The views of a scene show one set of named points, each view turned or mirrored, and shifted as a whole, with a little noise and some points left out.

Scene 1
View 1
rom: [-10 -26  -9  28 -22  22  15 -15  33  42   5 -27   4 -27   6  -2 -19  11
 -17  21  -3 -11  -3 -19 -47  30 -14  -8  41  -8  21]
gavu: [ 24  12   0 -31   7  -9  50 -27  17  53 -25   6  21 -34  14  13   5  27
  -1  49  21 -14 -55 -20 -47 -10 -19  -3  18  -5  20]
laz: [ -1 -28   3  18 -26  22 -12  -2  18   2  29 -24  -8 -34  -4 -27  31 -14
  -5   9 -18  20  25  -2 -15  16 -30  -7  11  -7  -8]
Rada: [ 14  -6 -12 -13   1 -22  -8 -18 -11  27  18   0 -10 -36  -2  -3  48  -8
 -24   6 -19  21   2 -12 -23 -12 -31  -9 -17 -10 -14]
sabem: [ 25  21   8 -35  14   6  62 -24  23  49 -40   3  22 -38  23   4   8  37
  12  63  33 -16 -77 -14 -47 -12 -16   4  26  -6  25]
sema: [-12 -32  13   2  -9  14 -20  12   8  -3  37 -28 -19 -37  -7 -26  49 -39
   1   0 -25  29  43  -2   3   1 -34  -6   3  -9 -14]
Nimi: [ 22   6   0 -19   5 -17   0 -23 -10  27  14   5   4 -38   2  -6  46   2
  -6  20  -9  14 -20  -8 -26 -14 -33  -8 -14 -13  -8]
tubev: [-11 -21   3  10 -17   5 -17  -1   0  12  32 -20 -20 -49 -13 -17  39 -29
 -17   5 -26  35  40 -11  -8  -1 -40  -4   4 -12 -10]
nov: [ 26 -36   7  -1 -19  26   8 -22  53   6  12 -26  30  -1  29 -19  11   8
  27  26   0 -38 -30  -6 -46  27   4 -32   0   2  11]
dufeg: [-15 -32  23  25 -26  30 -30  17   5 -19  48 -25 -26 -46 -15 -42  47 -35
 -10   0 -27  54  57  11   7   5 -37  -3  12 -11 -29]
sabun: [-30 -28  11  25 -13  28  15   7  28  30   5 -31 -18 -49  -8 -16  -4 -13
 -12  23  -6  22  30 -13  -9  11 -31  14  58  -3  11]
foguv: [  1 -28   2  12 -19  23  -1  -6  28  16  18 -26  -4 -22   9 -15   9  -3
  -2  13 -12   0   8  -8 -26  17 -20 -12  19  -7   9]
mipi: [-35 -30  37  10 -11  31  -2  28  19  -3  20 -35 -37 -58 -12 -33  40 -44
   1  17 -16  51  56  -4  21  -3 -41  13  44  -1  -5]
Marik: [ 17  15  31  -3 -12  53  47  -6  27   4  -9   1  22 -56  -6 -28  11  36
  12  70  32  14 -52  11 -31   0 -29  24  35  -8   0]
View 2
sema: [-20   2 -29 -30 -10  12 -17  24   8  18 -18 -21  21 -10   0 -29 -11   5
  -1 -60   3 -24   4   7   8 -15  64  25  -2   9 -26]
mipi: [-18  11 -35 -20 -31  15   8  -2  32   4 -36 -48  46  -5   9  14 -44   1
  23 -36  -5 -40  28  17   6 -39  94 -14  11  28 -28]
gavu: [ -8  25  -9  42  25  51  22  -1 -15 -26  -8   6 -32  46 -23  -1  20  11
 -39   4 -32  23  41   9   3  16 -20 -40 -19 -21   2]
sabem: [ -3  35 -12  64  27  51  17  -5 -10 -35  -7  13 -39  60 -19   9  21   6
 -44  13 -43  29  44  -4  -4  15 -38 -48 -14 -10  14]
dufeg: [-26   8 -30 -25 -13  -3 -18  21   9  17  -5 -20  23   1   2 -29 -13 -12
   6 -57  -2 -27  -7   0  -6 -30  61  25 -16  33 -22]
sabun: [-21  10 -20  -4  -9  22  17 -12  -1 -19 -18 -40  25  14  -8   4 -21   0
  16 -25 -24 -28  35  17   8 -28  63 -28  -6  18 -20]
laz: [-23   5 -26 -13  -1   3  -5  11 -13   2  -2 -22  16   5  -7 -30  -3  -3
   2 -47 -10 -23   4   5   3 -20  49   8 -15  17 -21]
rom: [-21   0  -7  11  26  17  21 -25 -39 -34   8 -37   8  29 -35 -14   8  -3
  12 -20 -34  -7  35  16   8 -19  37 -32 -23  11 -15]
nov: [ -8   7  10  17  35  -2 -34  -7 -49 -16  26 -14  -5  32 -41 -46  34 -13
 -15 -31 -52  -1  14  -7   3  -2   2  -2  -5  18   6]
tubev: [-20   4 -30 -28 -11  19   2  20  10  11 -15 -17  15  -8 -10 -25 -12  12
   3 -52  10 -25   4  11  13 -15  60  12 -19   4 -33]
Rada: [-19   2 -28 -19   7  44  12  29  -3   8  -4   1 -13   2 -12 -31   6  20
 -21 -46   8   2   5  10  14  12  26  17 -34 -30 -26]
View 3
sabem: [ -5 -14 -36   0 -14   3  -8   2 -25  -7  28  21 -12 -15 -44 -28  36 -75
 -53 -35  33  24 -43  19  64 -46 -25  16   6 -68   6]
tubev: [  2 -23  13 -32 -35   7   1  -8  18   1 -55  15 -32 -14  -2 -39 -15   6
  26  45  29  40   1  20 -23  16   2  -7  23  35 -37]
dufeg: [  5 -15  15 -34  -7  -7   7   3  51 -20 -62  22   2   1  18 -12 -22  25
  31  45  40  20  35   7  -9  35 -17 -24  16  49 -22]
Nimi: [  5 -14  -4 -33 -28  11   3   7  -9   4 -31   5 -32  11 -21 -14   8 -17
   2  -4  33  42 -15  18  15 -14  -6  16   6 -33 -19]
sabun: [-34 -17 -48 -17  19  -8 -13  -2  23 -22 -12  43   4 -58  -2 -68 -15 -49
   3  39  25 -21   1   9   6 -11 -25 -22  21  45  -2]
foguv: [ -9   4 -20 -11  23 -15   4  -5   4 -14 -18  28 -19 -13  -4 -28   5 -16
   7   9  32   6  -1  10  -3 -19 -14 -10   6  16  17]
rom: [-24   5 -42 -14  31 -21   1  -4 -17 -15  -4  27 -23 -27  -9 -49  -5 -34
   5   5  24  -9  -5  11  -3 -37  -9  -1   4  11  21]
gavu: [ -9 -12 -36 -12 -14   6  -7   1 -26  -6  17  19 -29 -12 -39 -33  27 -67
 -36 -25  27  26 -44  22  39 -47 -16  18   6 -56   7]
laz: [ -2   2  -5 -23  12  -9   9   3  21 -19 -32  19 -15  -5   3 -16  -6   2
  17  18  35  13  14  13  -3   6  -8 -13   5  25   2]
mipi: [  1 -23  10 -13  -8   4  -2  -3  54 -18 -43  32  13 -32   7 -33 -10  -5
  10  52  39  11  19  15   9  36 -22 -30  26  63 -33]
sema: [ 11  -9  16 -20 -12   0   5  -7  30  -9 -48  26 -18  -5   4 -21  -6  15
  21  39  39  28   8  16 -13  25  -7 -15  20  39 -22]
Marik: [  2 -10 -30 -10  -1  -2  -6  21  21 -26  11  26  34 -10 -18  -1  21 -55
 -45 -21  36   2   6   9  78 -16 -44  -5   2 -39   5]
View 4
sabem: [-11   0 -22   2  28 -62   2  17  13  33   7  36  34  20   2  -3  -9 -32
  -2 -11  -5  -4  29 -17 -22 -10  27 -27  -8  24 -15]
foguv: [ 13 -40 -17 -11   0 -18   3  -3 -42   5  30   6 -14  25  -8 -17 -24   5
  38  -8 -44  -3 -36  23 -15   7  -4 -37  25  36  -9]
rom: [ 16 -34 -14 -25  -1 -32   5   6 -19  14  38  15 -11  25  -4  -8 -24 -14
  27  -5 -44   0 -19  17 -21  -6  -1 -54  27  41 -15]
sabun: [  2 -12 -34 -21  -5   0  -3 -21  -4  24  59 -20 -20  18  -3  28 -27  22
  12 -15 -28 -15 -22  13  -2 -14  -3 -29  25  32  -5]
Rada: [ 13   6 -39  -3   3   0  -3   9  31   8  13  -3 -24  -5 -16 -19  46 -14
  37  -2  -4  27 -26 -24  -5  12   2  -8  16   0  -3]
nov: [ -3 -36  -6   6  29 -55  14  13 -44  -9   0  22  23  33 -14 -43  -7  -6
  47  -8 -53 -11 -17   3  -9  40  14 -17  19  16  -7]
mipi: [-16   9 -52 -24  -8  37  -2 -40   3  20  53 -47 -30  -2  -1  34  -8  62
  19 -23 -11 -27 -34  10  25  -1  -1  15  31  14   8]
dufeg: [ -4   2 -45  -8 -18  47  -3 -33 -13   7  37 -48 -46  -4  -5   3   1  55
  45 -11  -5  -8 -55  11  21  16 -20  20  33  -2   5]
sema: [  0   0 -46 -11  -4  25   3 -20   4   4  38 -32 -30  -1 -15  -1  23  38
  37  -8 -14  -6 -42  -1  12  15  -5  16  34   2  10]
Marik: [-22   1 -28  24  13 -41 -11  -5 -23  55   2  24  31  23  24  -6 -48  -4
   2 -17  21 -25  36   6  -9  -2   7  -3 -20  24 -14]
Nimi: [  6   8 -34   8   7  -9  -5  15  24  17   3   5  -9  -1  -8 -20  41 -20
  26  -5   4  19  -3 -24  -8   7  12  -4   4  -1  -7]
View 5
nov: [-75  15   7  -9  -1  -4  17  10 -34   0  31  17  22  -1  29  20  11   7
 -18 -44  17  39   4  49  19 -32 -11 -30  39 -30 -18]
gavu: [-57  53  48  -4  -7   5  28 -29 -35  -9  18   6  48 -16 -12 -34 -33  10
   6 -38 -19  60 -18  25 -23  24 -21  -6  41 -23 -19]
sabun: [ -2 -18  31   7 -14 -16 -15  -9 -35 -32   7   0  -1   2  54 -46 -19 -11
 -64   5  -8  33   0 -10 -10 -10 -19  18  15  -7  -7]
foguv: [-25  -3  20 -10 -10 -16  -8   6 -34  -7  18   1   8  -4  37 -16   1 -10
 -40 -28   5  19   2  12  10 -19 -11  -8  20 -12 -15]
laz: [-28  -7  25   0 -19   1 -10   8 -25  -5   6   1  -5  16  38  -9   7  -8
 -30 -10 -14  16  -3  12   5 -29 -20   4  14  -5 -14]
dufeg: [ 24 -31  19 -12 -36  -1 -42  23 -21   6  -3  -4 -36  34  52   0  19 -22
 -49  -8 -21 -23  -5 -18  17 -46 -21  21 -20  22 -10]
Rada: [ -4  21  25 -28 -12   3  -2   9 -27  26  29   3   2  -7   3  -9  -1  -6
  -1 -50 -23   7 -13 -16  -8  -5 -12   4 -22  25 -11]
rom: [-26   0  18  -3   2 -33   3 -14 -36 -22  22  12  19 -21  44 -40 -12  -7
 -58 -39  18  45   2   7   9  -1 -10 -12  36 -19 -17]
tubev: [ 13  -9  20 -19 -22  -1 -23  17 -27   9  11   2 -23  12  38 -10   4 -19
 -30 -19 -24  -3  -8 -27  -1 -23 -21  15 -23  25   0]
Nimi: [-21  39  33 -25 -20  11   4  -7 -24  22  20   3  23   0  -6 -10  -4  -1
  12 -43 -34  11 -17  -2 -10  -3 -18   5  -5  10 -17]
Marik: [-45  35  50  18 -35   6   3 -36 -20 -39 -23  -5  31  31   2 -35 -13   2
  -7 -15 -35  30 -13  50  11  -8 -34   2  55 -30 -50]
sabem: [-76  63  52   8  -4  10  33 -34 -34 -19  12   2  59 -11 -15 -39 -39  14
   5 -26 -27  65 -24  37 -18  22 -26  -3  49 -33 -28]
sema: [  3 -17  12 -11 -18   6 -22  24 -28  12  15   3 -26  26  41   5  11 -13
 -34  -6 -17  -1  -5 -13  -1 -35 -15  21 -21  21   1]

In a view up to two points have been moved. Name them for each view, in the order of its rows, or write -.
view 1 -> -
view 2 -> mipi, dufeg
view 3 -> tubev, sabun
view 4 -> sabem, foguv
view 5 -> laz
